A landscape with many peaks, sampled at points; each row gives a point and its height.
A climber steps from a point to whichever of its 2 nearest points has the largest rise for the distance, and stops where none of them is higher. Distance is the straight distance between rows; heights are no part of it.
sidi (h 24.4): [204  97 122 131 140  92 161 148 132 131 142 106 131 120  80  76 170 126
 137 122]
mumaf (h 72.9): [143 175 114 141 104 155 115 168 126 107 161 130 115 160 108 118 139  63
 136 158]
beg (h 54.5): [ 64 115 158 151 127 160 115 145  87 134 107 121 149  81 131 127  98 121
 132 145]
foduf (h 60.4): [ 63 183 148 130  73 181  93 112 106 144 109 111 135 143 152 144  76 137
 102 114]
Kodi (h 62.1): [ 91 146 144 124  24 143  79 135 125 155 135 152 137 134 150 138  86 141
 113 131]
zab (h 45.6): [142 148 126 143  55 141  93 175 119 165 133 148 149 116 144 136 106 102
 143 155]
Piro (h 55.6): [134 161 133 135  25 194 127 150 114 119 133 119 162 153 133 102 131  94
 132 141]
folo (h 17.4): [169  89 118 108 126  91 152 101 137 122 145 174 110 160 152 134 119 152
 153 119]
Pim (h 34.2): [122 137  93 106 173 133 150  75 133 100 105 142  99 125 148 134 167 154
  81 106]
sarev (h 46.1): [153 128 151 148 138 135 152 155 104 133 150  94 146 153  81  93 132  69
 155 106]
Folu (h 21.7): [173 103 165 138 110 167 238 108 116 133 117 134 111 139 166 103 154 115
 140 105]
lur (h 54.9): [152  72 168 132 151 119 196 115 100 162 122 129 115 123 146 110  81 144
 171 118]
Mukuv (h 3.2): [ 94 117 105 118 191  94  75 141 162  86 121 133 107  84 143 185 144 161
 117 172]
boz (h 56.7): [ 70 129 146 141  80 155  94 149 102 158 107 145 147  76 154 147  87 131
 119 155]
bel (h 58.1): [ 76 173 161 144  55 184 103 117 104 122 131 119 117 154 150 129  94 121
 102 115]
resem (h 4.0): [125 106 106 124 201 101 111 126 138 102 125 144  93  96 142 170 149 139
 120 151]
sur (h 76.8): [ 46 162 107  99 139 107  67 121 166 122 119 148 144 113 127 190  85 139
 112 169]
nev (h 59.1): [124 170 121 162 139 129  98 173 114 150 136 119 160 142 120 129 115  87
 156 112]
num (h 20.0): [164  92 117 138 104  85  92 147 145  94 163 160 128 149 123 126 144 158
 164 142]
poga (h 17.9): [153  94 102 101 197 104 162  93 130 146 121 149 102 105 151 164 127 127
 135 142]
mef (h 21.5): [149  86 130 158 118  90 101 168 120 121 153 151 136 115 112 109 139 130
 162 142]
sen (h 60.9): [ 88 149 101 110 110  93  25 112 184 123 132 136 151 113 134 188 133 191
 110 161]
tavu (h 37.5): [194 120  99 109 129 126 180 100 136 109 126 137 101 144 144 100 174 140
 117 123]
Medig (h 68.3): [135 112 180 143 184 134 208 124 103 157  97  83 131  99  99  91 125 124
 141  96]
mit (h 65.7): [ 62 124 131 110  68 124  47 133 171 144 123 143 124 104 138 172 138 169
  35 127]
fabor (h 23.8): [150 107 157 125 119 158 222  95 113 126 127 153  83 140 166 114 136 126
 121 110]
guf (h 64.3): [135 129 128 119 166  78 162 115 142 118 130 164  78 145 120 114 104 173
 150 136]
pari (h 74.7): [107 183 119 166  94 154 104 148 107 123 112 130 156 114 120  93 162 128
 113 126]
Minu (h 53.5): [196  85 120 126 182  96 165 137 133 153 139 122  89  95 123 136 164 102
 131 150]
nisi (h 51.0): [114 103 128  90 151 111 185  73 138 143 108 152 102 125 150 129  82 182
 123 121]
deva (h 70.4): [112 141 148 163 141 157 131 128  86 120 116 116 159 163 161 125 110 134
 159  73]
bepep (h 67.9): [121 118 115 128 228  77 132 154 143 124 110 131 122  93 103 148 120 136
 146 141]
Zeki (h 25.1): [ 50 102 165  96 162 151 169  92 121  94  98 126 106 135 158 151  82 171
  90  89]
deki (h 24.9): [154 176  89 139  78 125  62 171 150 127 144 137 127 136 141 150 147 116
 129 163]
niliv (h 9.2): [156 149 113 139 177  86 215 147 158 193 119 138  89 115 152 115  97 146
 130 141]
daga (h 65.8): [ 78 116 121 117 208  82 110 141 147 112 110 144 153  98 110 151  96 148
 161 152]
Luted (h 75.3): [161 158 124 145 115 156 136 169 133 102 159 107 125 152  84 102 174  49
 137 146]
lum (h 67.7): [132 153 145 157 130 174 142 129  91 114 125 101 160 175 139 112 128  99
 162  80]
Lazo (h 71.3): [105 113 182 151 191 157 172 124  84 139  90  64 151 105 110 108  99 126
 155 100]
nipep (h 53.8): [161  79 141 122 120 134 170 107 103 121 142 149 120 140 134 103 129 116
 152 123]
kapu (h 44.4): [172 131 149 126 133 157 184 143 126 116 151  91 149 170  80  87 153  65
 159 100]
razov (h 61.5): [184 140 158 135 142 135 240 129 131 157 123 102 109 151 119  78 127 109
 149 101]
tafum (h 50.8): [106 144 165 160 119 182 118 125  78 168 106  62 170 102 108 112 101  87
 152 140]
kan (h 40.1): [ 44  83 149 110 132 147 106 101 117 114 123 147 136 117 160 179  97 141
  90 104]
gunas (h 63.7): [146 119 167 142  71 189 156 149 110 108 145  89 162 148  86  75 144  69
 157 141]
Rulo (h 54.7): [114  97 171 152 103 150 135 118  76 113 130 123 134 134 123  90 107 137
 157 124]
zel (h 57.0): [ 73  97 127  84 175 109 167 101 145  92  96 152 102  96 135 133 105 182
  91 129]
Fon (h 71.0): [ 71 166 108 138 165 136  95 147 117 130  97 128 162 102 121 139 110 119
 129 134]
Guke (h 31.7): [142  91 110 123 108 125 100 109 131  99 148 166 125 143 170 162 169 147
  93  93]
tefor (h 37.6): [149 127 126 131  87 187 132 141 111 119 148 112 175 170 132 119 127  66
 161 120]
Nosi (h 47.6): [127 119 168 153 149 143 150 135  89 147 137  88 135 120  81  96 123  70
 154 125]
rumu (h 43.5): [143 133 122 133  58 145  86 160 117 170 135 133 180 133 145 136  91  93
 168 141]
mabo (h 32.9): [146  93 111 114 133  97  95 106 156  95 146 156  93 142 171 173 169 174
  96 107]
didu (h 49.1): [122 135 181 161 121 166 139 134  89 161 134  55 161 117  74 102 117  54
 152 124]
zus (h 65.5): [152 138 150 152 157 159 154 125  96 137 124  80 172 167 126 114 126  91
 170  70]
zovad (h 52.6): [ 84 140 174 162 110 180 121 148  76 157 104  92 145  90 126 120  88 100
 141 152]
pabu (h 69.6): [ 72 197 106 130 123 137  85 161 134 144  88 137 154  88 142 147 104 141
 109 144]
dizak (h 63.3): [ 36  92 159  81 144 109 110  82 160 111 119 136 127 157 117 153  79 185
  89  91]
kuzel (h 15.9): [175  95  91 109 172 117 135  90 134 118 132 144  97 123 161 165 168 123
 118 137]
Vozo (h 23.5): [ 92 145 117 138 104 139  77 141 120 134 134 162 125 111 158 171 119 113
 109 144]
pavez (h 63.5): [173 117 158 143 149 156 189 106  99 142 115  81 164 163 131 101 125 110
 167  72]
raz (h 35.5): [147 132 109 115 150 138 157  75 117 105 117 142 108 137 133 110 167 133
 106 116]
Fof (h 38.1): [ 43 100 143 107 103 145  74 100 140 144 134 147 136 131 157 194  98 132
  72 104]
zilon (h 38.8): [199  90 139 128 140 142 206 122 126 154 127 109 153 122 125 107 176  84
 138  92]
noku (h 39.5): [226 111  89 107 128 118 183 134 156 113 140 122 109 152 134 102 175 137
 133 131]
vobu (h 55.8): [ 68  87 127  76 166  80  85  90 194 102 129 150 133 124 127 201 130 190
  90 131]
siv (h 70.6): [119 155 101 128  51 145  71 124 122 138 122 138 155 115 134 122 134 137
 106 149]
siku (h 31.2): [ 93 198  90 120  83 139  65 116 144 130 129 140 123 142 142 151 126 130
  78 131]
fumud (h 51.4): [175  76 142 124 139  98 200 122 122 180 128 145 114 116 149 109  98 135
 160 129]
Tepe (h 75.2): [ 39 138 116  98 179 108  93 133 159  89 107 147 147 110 133 186  89 139
 121 159]
tinor (h 41.5): [190 113 113 126 159 132 213 103 129 165 107 131 131 117 156 116 161 118
 123 102]
vubap (h 6.3): [146 115 100 106 217  73 172 130 174 147  97 134 102  83 150 155 124 177
 128 156]
Mil (h 12.5): [197 107  92 122 134 128 115 151 135 123 148 111 180 153 114 126 167  86
 154 111]
Pekeb (h 66.3): [ 47 110 166 104 113 129  96  80 134 119 137 127 127 178 127 146  69 172
 106  80]
vugim (h 76.5): [ 84 110 172 134 177 184 164  86  80 110  85  83 131 124 148 140  83 147
 143 116]
fude (h 73.0): [ 62 130 110 111 188 131 115 121 126 100  99 139 152 105 140 157 111 136
 120 126]
Zitar (h 52.5): [119 108 175 159  67 182 125 133  75 122 138 109 149 138 136 109 105 112
 155 134]
Zes (h 22.8): [148 115 116 105 154 105 172  93 142 110 128 147  48 109 136 117 146 164
  99 162]
Keni (h 59.2): [ 89 130 159 138  42 164  94 133  98 159 122 135 139 106 153 137  80 129
 130 149]
kis (h 59.6): [ 95 117 102 118 140  89  46 107 169 108 129 144 152 116 146 190 147 190
 116 131]
lobal (h 29.0): [114 108 143 104 131 139 162  73 122 109 141 159  83 163 162 147 126 135
  92  89]
peva (h 21.0): [115 100 134 138 183 133 133 125  96 137 122 144 139 113 142 151 119  99
 148 117]
taz (h 19.6): [116 101 119 113 209 113 153 107 122 136 113 151 122 108 144 161 109 119
 144 127]
gakon (h 73.8): [ 99 156 150 165  94 182 105 135  87 140 110 106 171 142 167 140 106 124
 140  93]
lozes (h 30.4): [ 50 174 121 112  98 144  78  96 139 121 131 131 118 156 121 143 103 140
  70 108]
Sizup (h 65.0): [132 179 113 119  51 104  62 159 160 160 122 156 119 109 139 152 110 163
 120 176]
fipo (h 29.7): [ 58 150 131 124 119 133 100 104 125 101 131 148 114 153 127 134 109 150
  93 102]
popi (h 20.2): [111 115 116 107 136  93  90  95 150  84 154 147  62 135 113 140 144 165
 101 161]
laf (h 31.3): [125  96 121 104  58 147 106  92 121  91 159 145 138 175 131 114 128 129
 110 110]
kedum (h 39.8): [215 125  98 118 163  93 192 129 149 168 126 103 144 142 118 103 150 119
 142  90]
kifi (h 26.7): [128 140 110 141  57 106  59 152 146 103 152 157 137 150 143 130 146 165
 122 132]
bako (h 62.5): [116 119 135 128 198 124 191 122 115 125 103 140  89  95 120 112 131 133
 120 136]
Musol (h 67.3): [ 56 153 148 143 187 174 144 135  95 111  85 102 149 100 126 129 117 106
 125 123]
bukat (h 7.6): [149 133 105 125 190  78 192 141 169 161 105 153  88  98 162 139 113 175
 127 143]
novip (h 70.0): [166 145 114 145 184 106 157 137 126 130 121 114 132 130  96  98 170 109
 131  97]
Geso (h 14.6): [174 101  97 123 145 127 128 110 121 110 145 150 123 145 156 146 162 104
 133 122]
latot (h 62.8): [186 176  94 121  59 142  91 201 157 148 147 113 138 127 106 119 139  84
 139 181]
dezig (h 18.1): [ 89 160 111 110  83 118  42 125 168 118 141 134  84 111 124 160 138 160
  69 177]
mot (h 4.9): [141 106 104 105 220  81 128 126 163 112 109 134  90  92 155 175 149 169
 129 154]
tefaf (h 64.1): [ 22 105 150  99  95 122  64 136 181 135 122 140 135 116 123 171 106 165
  40 117]
puru (h 57.6): [ 52  88 150  88 152  81  93 109 196 104 137 156 133 139 128 187 123 194
  73 101]
dafop (h 13.0): [193 142  81 124 150 110 210 113 167 196 119 111  91  99 156 117 147 129
 106 171]
Zudu (h 62.2): [ 99 157 118 115  71  94  33 122 186 150 142 156 139 127 146 200 120 170
 103 151]
Nos (h 40.3): [135 117 130 131  71 173 103 128 100 136 145 118 179 166 150 136  97  89
 170 121]
Vizu (h 69.3): [103 136 104 136 170 110  90 139 123 119 127 134 131 103 111 138 131 120
 137 156]
pem (h 59.9): [148 152 163 149  63 166 129 183 107 184 133  82 159 112  91 106 108  47
 152 146]
pesov (h 20.1): [166  82 143 148 131  85 149 158 117 121 146 148 120 127 105  93 135 139
 164 126]
dege (h 50.1): [135 180 167 138  25 196 126 145  97 170 106 101 130 126 144 114  78 109
 142 154]
gerof (h 35.3): [155 110 113 130  76 183 133 143 118 101 153 127 165 151 128 119 166  70
 138 134]
vapiz (h 18.3): [191 131  99 128 200  82 162 138 159 144 110 105  79  93 141 124 169 170
 122 140]
dez (h 65.1): [ 87 163 142  99  19 158  88 117 137 175 115 145 118 117 147 143  96 149
  64 128]
Matak (h 18.2): [186 155 108 127 147 100 211 126 151 156 119 129 100 139 134  83 133 149
 131 119]
Ruz (h 61.9): [147 130 167 151  65 187 146 169 114 143 148  82 164 123  89 100 145  39
 146 148]
buv (h 24.5): [169 115 118 114 131 125 199  94 143 128 127 154  52 113 164 124 159 151
  93 150]
fide (h 54.6): [115 132 183 189 139 168 142 166  81 140 128  95 148 130 136 126 120  89
 155  91]
nilo (h 31.0): [130 108 108 118 179  98 144 105 116 130  97 123 149  96  96  85 133 166
 141 129]
vum (h 47.5): [120 100 131 100 152 138 189  67 110 136 101 147 113 110 153 119 120 155
 110 119]
bug (h 41.3): [206 139 121 121 151 118 207 134 147 148 131  93 153 160  97  84 158 102
 142  75]
giz (h 69.0): [165 135 100 124 113 113 114 135 141  69 159 137  91 162 114 103 165 134
 134 145]
Dok (h 55.5): [ 93 164 148 137  88 168 112 118 102 107 151 132 107 173 139 129  96 100
 132 125]
fabeb (h 63.6): [129 159 109 124  63  98  39 144 173 144 149 155 129 123 144 180 120 153
 131 181]
Nezuk (h 10.2): [205  92 116  95 125 170 188 132 157 103 151  91 149 143  75 102 192  55
 140 142]
Deno (h 16.6): [166 148  93 113 135 109 205  91 156 166 122 145  85 143 167 110 116 159
 117 140]
sofi (h 26.5): [156 114 124 110 137 127 192  91 135 127 140 166  64 144 169 140 137 132
 103 122]
Forok (h 73.1): [113 178 114 171 147 128 108 166 114 122 118 116 149 108 102  97 166 116
 120 121]
duvi (h 33.7): [146 111 106 111  59 174 121 118 119  91 156 133 155 159 121 102 152 101
 132 139]
Risa (h 36.3): [188 113  92 126 168  86 134 128 138 134 123 131 147 134 127 112 162 157
 153 108]
Vevu (h 50.9): [182  74 139 129 112 142 171 147 113 115 154 136 143 143 127 109 143  90
 161 117]
Nalek (h 21.6): [228 133 113 131 140  84 210 150 172 175 130  84 108 108 108  83 167 135
 113 122]
gega (h 56.2): [115 158 174 188 124 171 128 178  93 171 117  82 164 112 130 133 123  71
 144 100]
bebu (h 45.8): [183 113 109 133 168  82 104 160 147 111 165 135 100 153 124 150 145 107
 167 147]
Fub (h 68.6): [139 133 168 140 134 179 175  84  86 112 120  83 128 168 112  85 118 107
 164 115]
San (h 47.8): [146 107 119 126 166  74 107 125 143 110 154 159  96 134 117 144 127 142
 161 161]
bod (h 58.0): [101 102 121 124 141  83  80 108 151 110 142 172 144 138 146 180 129 174
 138 118]
rafu (h 53.9): [155 142 133 139 136 132 123 142 113 164 140  64 195 124  74 114 142  48
 139  87]
Gedo (h 64.8): [199 110 106 129 110 143 127 192 153  77 169 107 123 147 102 109 191  95
 139 147]
mem (h 37.8): [183 115  94 122 192  81 162 120 141 166 108 126 151 119 130 121 136 150
 147  99]
koziv (h 26.8): [ 60 129 169 117 153 166 165  86 101  90 103 120  98 142 144 130 100 161
  94  87]
Vezi (h 41.9): [223 105  94 107 139  94 143 141 166 102 152 121  89 154 146 125 172 153
 153 142]
veruk (h 56.6): [160 160 113 145  92 127  95 178 127 175 135  90 176 108  84 110 139  67
 131 135]
pab (h 44.5): [151 105 127 118 160 138 208  90 116 160  96 138 126 101 160 115 135 144
 122 113]
ruru (h 78.6): [ 36 177 131  99 105 122  71 125 161 150 112 148 146 119 136 185  60 149
 113 152]
baf (h 62.9): [ 53 172 131 133 126 173 101 110 108 123 103 117 148 135 146 144  86 134
 114 109]
Muso (h 37.2): [170  94 153 142 142 159 176 122 106 140 134 106 152 121 114 118 172  56
 140 109]
kesid (h 64.6): [176 153 150 136 172 114 233 124 138 176 114  92 114 121 104  89 136 104
 129  97]
Nerof (h 25.4): [123 111 124 133  76 120  86 120 109 117 144 145 155 140 105  93 111 139
 157 149]
Lalep (h 42.7): [192 141 145 121 138 133 204 143 153 124 143  72 161 161  67  87 171  69
 140  70]
Dev (h 18.8): [151  98 123 119 113  89 120 121 136 101 160 171 125 168 138 127 124 152
 159 119]
dazi (h 23.1): [213 111 133 130 149  86 196 141 151 149 134  84 123 105  76  79 181 118
 116 106]
Zirer (h 61.1): [130 178 131 124  23 174 112 146 127 155 119 155 110 113 157 141 133 105
  84 153]
fefo (h 64.2): [171 145 134 129 157 118 197 131 127 127 138 119 106 163  98  78 132 104
 156 115]
fotub (h 65.9): [144 134 176 148 102 179 165 124  99 109 134  73 151 168  86  67 126  92
 170 119]
Para (h 60.0): [137 116 136 131 196 121 174 120 110 131 126 133  89 102 105 115 143  94
 128 146]
pago (h 53.7): [102  68 164 130  97 121 116 108 109 116 152 165 129 152 162 146 102 161
 137  95]
gamak (h 24.2): [124 169  98 139  99 131  67 152 138 133 138 148 120 120 153 169 139 105
 114 159]
ganu (h 50.3): [122 128 156 164  87 166 124 156  90 141 137 119 144 118 116 103 126  83
 145 145]
meso (h 49.3): [179  76 134 129 154  97 192 131 128 159 131 153  95 101 143 121 129 131
 140 141]
mired (h 66.8): [140 209 114 118  66 120  88 163 142 173 103 150 118 104 128 131 101 141
 126 168]
keko (h 48.2): [205  76 123 108 136 126 181 159 135 127 163 124 135 155 108 117 136  73
 165 124]
Pumam (h 77.6): [177 146 138 138 140 141 157 156 145 111 161  83 125 140  59 105 185  31
 126 128]
Nomiz (h 58.3): [167 156 136 135  60 157 123 188 128 189 132  87 178 103  93 113 130  49
 133 141]
zomup (h 56.5): [181 109 127 125 200 109 196 123 132 165 119 112  96  84 113 128 162  93
 117 137]
bib (h 59.7): [ 84  95 149 125 154 105 138 117 114 102 119 159 115 110 126 118 100 169
 139 131]
sorin (h 16.4): [125 134 109 126 182  81 130 133 147  87 111 144  87 108 122 116 152 191
 118 138]
lutub (h 58.5): [117 173 131 125  20 199 116 136 124 122 137 135 133 158 156 135 130  91
  97 130]
femat (h 17.2): [163 130  99 131 196  85 144 133 145 114 108 127  93 110 128 107 171 181
 125 130]
nonom (h 69.5): [ 93 151 130 148 185 148 144 124  98 124  99 115 149 107 115 111 145 111
 129 111]
kodek (h 62.0): [103 114 136 119 145  85 139 111 136 100 134 170  90 139 124 116 110 185
 132 124]
zose (h 71.1): [109 122 172 145 149 181 158  86  75 123 112  82 126 137 110 102 106 107
 159 129]
fuv (h 65.4): [114 115 157 136 182 132 193 122  99 129  91 121 123  97 117  87 132 145
 129 113]
kani (h 70.9): [145 158 107 145 128 115 102 157 129  96 156 135 101 150 105 111 149  99
 139 153]
dabuv (h 67.5): [139 121 114 144 179 101 108 148 122 130 141 128 113 108  96 128 144  93
 144 151]
demed (h 11.0): [182 151 102 141 162  97 221 142 165 215 125 110 101 100 147 112 124 127
 109 139]
nopu (h 24.0): [ 92 113 132 143  88 110  73 136 115 137 138 153 153 108 116 118 100 149
 152 156]
kor (h 69.7): [ 52 122 176 137 111 161  96  99 107 112 125 105 127 166 147 162  50 168
 125 104]
taged (h 62.4): [ 20 129 140 110 110 136  90 139 146  98 107 142 134  99 137 157 107 158
  56 123]
pif (h 52.9): [146 169 147 129  13 193 128 163 113 151 119 114 152 139 136 105 100 100
 141 152]
los (h 63.2): [146 131 133 152 179 121 142 146 106 146 134 115 155 149 125 130 122  87
 166  78]
lapak (h 80.8): [ 69 191 117  99  98 111  77 140 156 166  92 148 145  92 124 161  63 158
 126 177]
figu (h 30.5): [126 101 128 118 118 129 132  97 125 101 149 171 102 164 171 155 142 139
  93  80]
dut (h 57.5): [115 174 147 177 136 145 113 188 104 174 119 105 166 102 122 133 123  73
 136 112]
vaga (h 79.6): [168 138 140 145 163 117 160 144 125 122 148  97 105 119  62  96 181  58
 124 132]
ganap (h 73.7): [ 92 127 181 156 181 186 160 105  76 118  90  63 132 126 122 119  94 130
 149 119]
niv (h 72.7): [138 167 100 142  57 152  89 144 120 122 125 124 156 127 118  89 157 124
 119 143]
mato (h 83.5): [ 68 190 139 132  95 125  83 150 133 162 104 137 149 115 131 143  49 154
 154 154]
Bedu (h 47.3): [124 133 132 166  87 131  90 182 114 154 132 148 142  94 137 135 127 105
 135 157]
Dak (h 35.1): [ 82  98 116 105 135 123  83  88 147 111 139 151 111 132 149 184 142 142
  66 108]
Tem (h 36.4): [ 86 109 115 113  94 126  63  92 140 128 144 154 147 142 152 174 125 136
  90 102]
Gok (h 60.3): [ 55  78 159  71 154  84 135  91 183 114 121 153 117 139 123 161  93 203
  78  99]
lubom (h 21.2): [144 103 115  89 137  89 127  80 156  97 151 150  48 139 128 140 139 166
 101 156]
mizo (h 60.8): [139 140 129 154 141 139 112 164 108 149 150 120 158 160 132 143 107  57
 172 111]
sefe (h 25.6): [165 148  89 131  56 121  56 174 159 104 158 129 132 144 138 135 156 136
 136 169]
pizon (h 33.0): [127 133  85 122 166  83  74 107 146 101 120 127 127 117 107 121 152 184
 140 152]
deni (h 29.5): [107 118 133 122  45 133  82 112 128 111 158 148 147 182 133 124 102 148
 125 103]
Renip (h 67.0): [190 129 103 143 112 125 118 167 142  68 153 120 108 150 121  97 198 131
 131 138]
Gol (h 55.9): [ 95  88 144 131 123 106  98 111 121 119 144 170 141 136 152 162 100 157
 147 111]
sekof (h 52.8): [ 93 124 141 125 112 128 108 104 110 106 161 155  98 163 125 135  87 113
 140 141]
vena (h 57.3): [ 90  95 158 140 149 128 137 117  90 119 114 130 135 115 123 104  92 155
 160 122]
sep (h 34.4): [116 136 164 174 162 157 151 148  97 147 110  95 159  92 105 118 171  70
 123  95]
gavef (h 32.4): [113 155  85 122 137 123  72  99 135  88 127 124 106 129 126 134 171 152
  91 143]
Veg (h 55.1): [165 146 112 136 117 124 111 159 127 149 145  80 197 138  75  99 141  66
 146 109]
kero (h 15.1): [201 137  72 106 138 109 184  93 169 167 125 131  88 131 178 132 142 156
 110 150]
met (h 13.5): [166 124  96 139 139 125 112 141 124 115 145 139 151 155 140 137 157  98
 150 110]
dav (h 44.7): [ 95  91 144 108 149 163 166  67  91 119 101 134 132 110 154 133 120 136
 110 108]
taru (h 64.9): [ 39 162 143 135 158 176 127 127 103 101  91 110 142 117 144 145  91 127
 113 119]
Giki (h 68.9): [125 157 129 147 168 115 138 137 117  99 143 147  83 147 104 105 133 118
 138 136]
mur (h 25.5): [179 103 118 135 119 107 125 149 122 121 146 107 160 127  75  71 159 112
 149 128]
vafu (h 79.8): [ 58 160 156 143  94 149  87 133 103 140 103 109 150 127 134 135  41 163
 158 139]
buzap (h 68.4): [107 205 114 143 102 134  91 174 129 172  94 136 143  94 133 131 109 131
 123 147]
senev (h 48.6): [115 115 139 164 117 136 103 163  97 148 135 135 140  90 115 118 133  93
 138 156]
Lok (h 31.8): [ 95 188  93 135 115 139  79 116 128 105 124 135 122 131 121 126 143 130
 102 137]
fenil (h 61.0): [185 146  90 126  76 148  95 214 163 112 167 102 150 146  98 121 157  81
 146 166]
kegu (h 28.4): [ 77 143 147 131 140 154 141  93  98  94 119 140 111 155 140 118 121 147
 108  89]
kag (h 27.4): [158  92 110 119 110 114 120 112 113 115 143 135 160 149  99  87 128 132
 164 135]
Mag (h 18.7): [ 62 160 120 117 102 109  59 121 148 114 144 153  99 127 111 146 104 152
  98 166]
nez (h 29.1): [160  89 116 117 133 102 148  95 112 134 122 134 152 130 101  73 127 157
 159 124]
votin (h 59.3): [ 63 119 123 101 172 115 138 119 148  74 101 152 105 115 138 145 126 178
  74 110]
sif (h 11.5): [193 105 103 114 118 152 139 152 139 116 154  92 179 143  83 109 175  57
 144 125]
pevul (h 33.1): [121 136  90 107 162 111  95  85 145  89 119 132 100 130 140 144 171 174
  86 119]
lateg (h 22.7): [114  79 134 147 120  93  89 140 115 120 140 161 142  97 116 121 125 155
 155 157]
Lof (h 67.1): [100 147 125 101  33 131  55 129 170 171 129 146 115 126 147 168 126 148
  48 125]
Dup (h 42.3): [ 66  90 136 113 149 162 134  85 102 108 109 144 129 103 154 153 118 130
  93 116]
Sido (h 34.1): [159 113  92 119 143  76  80 106 149  92 133 132 122 131 134 130 167 194
 135 134]
maluf (h 77.1): [110 181 133 162  75 172 109 152  99 150 105 117 171 118 148 113 131 119
 128 114]
vifav (h 60.7): [ 47 123 125 117 149 110  97 142 149  78 109 154 124 104 136 155 124 175
  84 126]
gupo (h 32.2): [127 121  92 116 183  87  99 108 131 117 106 120 148 101  95 106 143 169
 139 146]
pov (h 72.5): [ 75 103 174 146 130 152 114 105  92 111 119 112 136 158 154 147  61 172
 151  97]
suz (h 62.6): [134 185 133  97  30 154 110 141 135 173  97 163  99 106 158 152 113 135
  76 142]
vota (h 54.1): [ 79  93 136  73 165 105 181  82 146 118  92 145 111 109 139 127  71 195
 114 129]
dusuf (h 60.6): [169  99 162 131 126 155 204  92  96 143 116 101 135 165 157 104  96 150
 171  91]
sisiz (h 68.5): [113 153 101 108  47 135  53 121 147 157 117 143 131 100 151 159 134 153
  72 150]
nafo (h 19.3): [ 69 125 124 106 112 103  68  97 147  96 152 150  82 132 101 140 118 156
  89 160]
letuv (h 66.1): [154 122 111 130 216  73 124 143 139 139 133 121 109 110  92 136 141 120
 146 137]
raku (h 17.7): [ 90 154 111 120 117 104  34 135 169 101 141 118  80  96 136 174 146 168
  94 189]
Tigek (h 22.3): [105 124 130 151 138 145 106 136  99 129 136 152 136 122 155 159 125  93
 136 123]
Seg (h 64.7): [168 203  96 121  62 136  94 175 145 166 119 129 127 120 114 118 121 104
 131 179]
Vepaz (h 67.8): [156 154 146 141 199 106 192 133 124 152 119  88 130 127  78  98 146  92
 133  78]
nemaz (h 33.9): [115  86 114 103 140 101  71  87 166 103 143 144  98 131 159 193 165 167
  75 113]
fuma (h 66.9): [148 146 127 129 163  99 162 124 124 112 139 146  99 168 110  96 110 128
 160 120]
gituz (h 35.2): [182 110  85 115 136  88 106 111 144 109 131 137 143 147 132 116 164 171
 149 117]
Liki (h 71.5): [131 142 122 158 191 117 135 150 113 125 112 119 142 109 106 110 166 116
 125 100]
kar (h 27.9): [101 115 131 125  71  90  59 114 156 114 161 167 143 165 130 150 122 174
 124 112]
Zetod (h 19.8): [210 146  93 128 167  79 185 136 162 157 116 107  98 120 128  94 163 171
 123 133]
kekuz (h 44.1): [214  93 105 122 157  89 105 161 157 101 161 110  97 144 138 143 175 130
 165 151]
besel (h 63.4): [ 92 102 119  98 198  73 125 114 166 100 114 158 126 104 127 171 105 177
 144 156]
Sebag (h 50.2): [120  96 135 121 131  98 113 110 122 111 161 161  96 136 108 126 101 121
 163 166]
karo (h 62.7): [180 123 102 134  89 140 108 207 154  89 177 125 133 158 110 114 159  92
 150 156]
Zopat (h 75.6): [ 85 120 171 163 112 161 101 129  81 128 116  95 150 141 141 135  65 153
 164 121]
lovup (h 35.4): [133 110 148 165 154 158 147 131  88 140 117 126 159  98 137 132 176  79
 127 103]
vas (h 57.8): [151  77 157 117 131 136 187  82  93 143 125 126 122 147 150 113  86 146
 165 115]

Where does a climber stop that starts at each point below?
gega | maluf
puru | mato
fenil | vaga
koziv | Liki
sif | vaga
Mukuv | Zetod
rafu | vugim
fefo | vaga

Call two points neighbours if one is among the 2 nearest of the other. Go from one point of each pair to the other, from neighbour to neighbour, staying as high as possible. Name the lowest point that can't be avoided.
maluf / mato | fenil
Liki / vugim | meso
mato / bepep | letuv
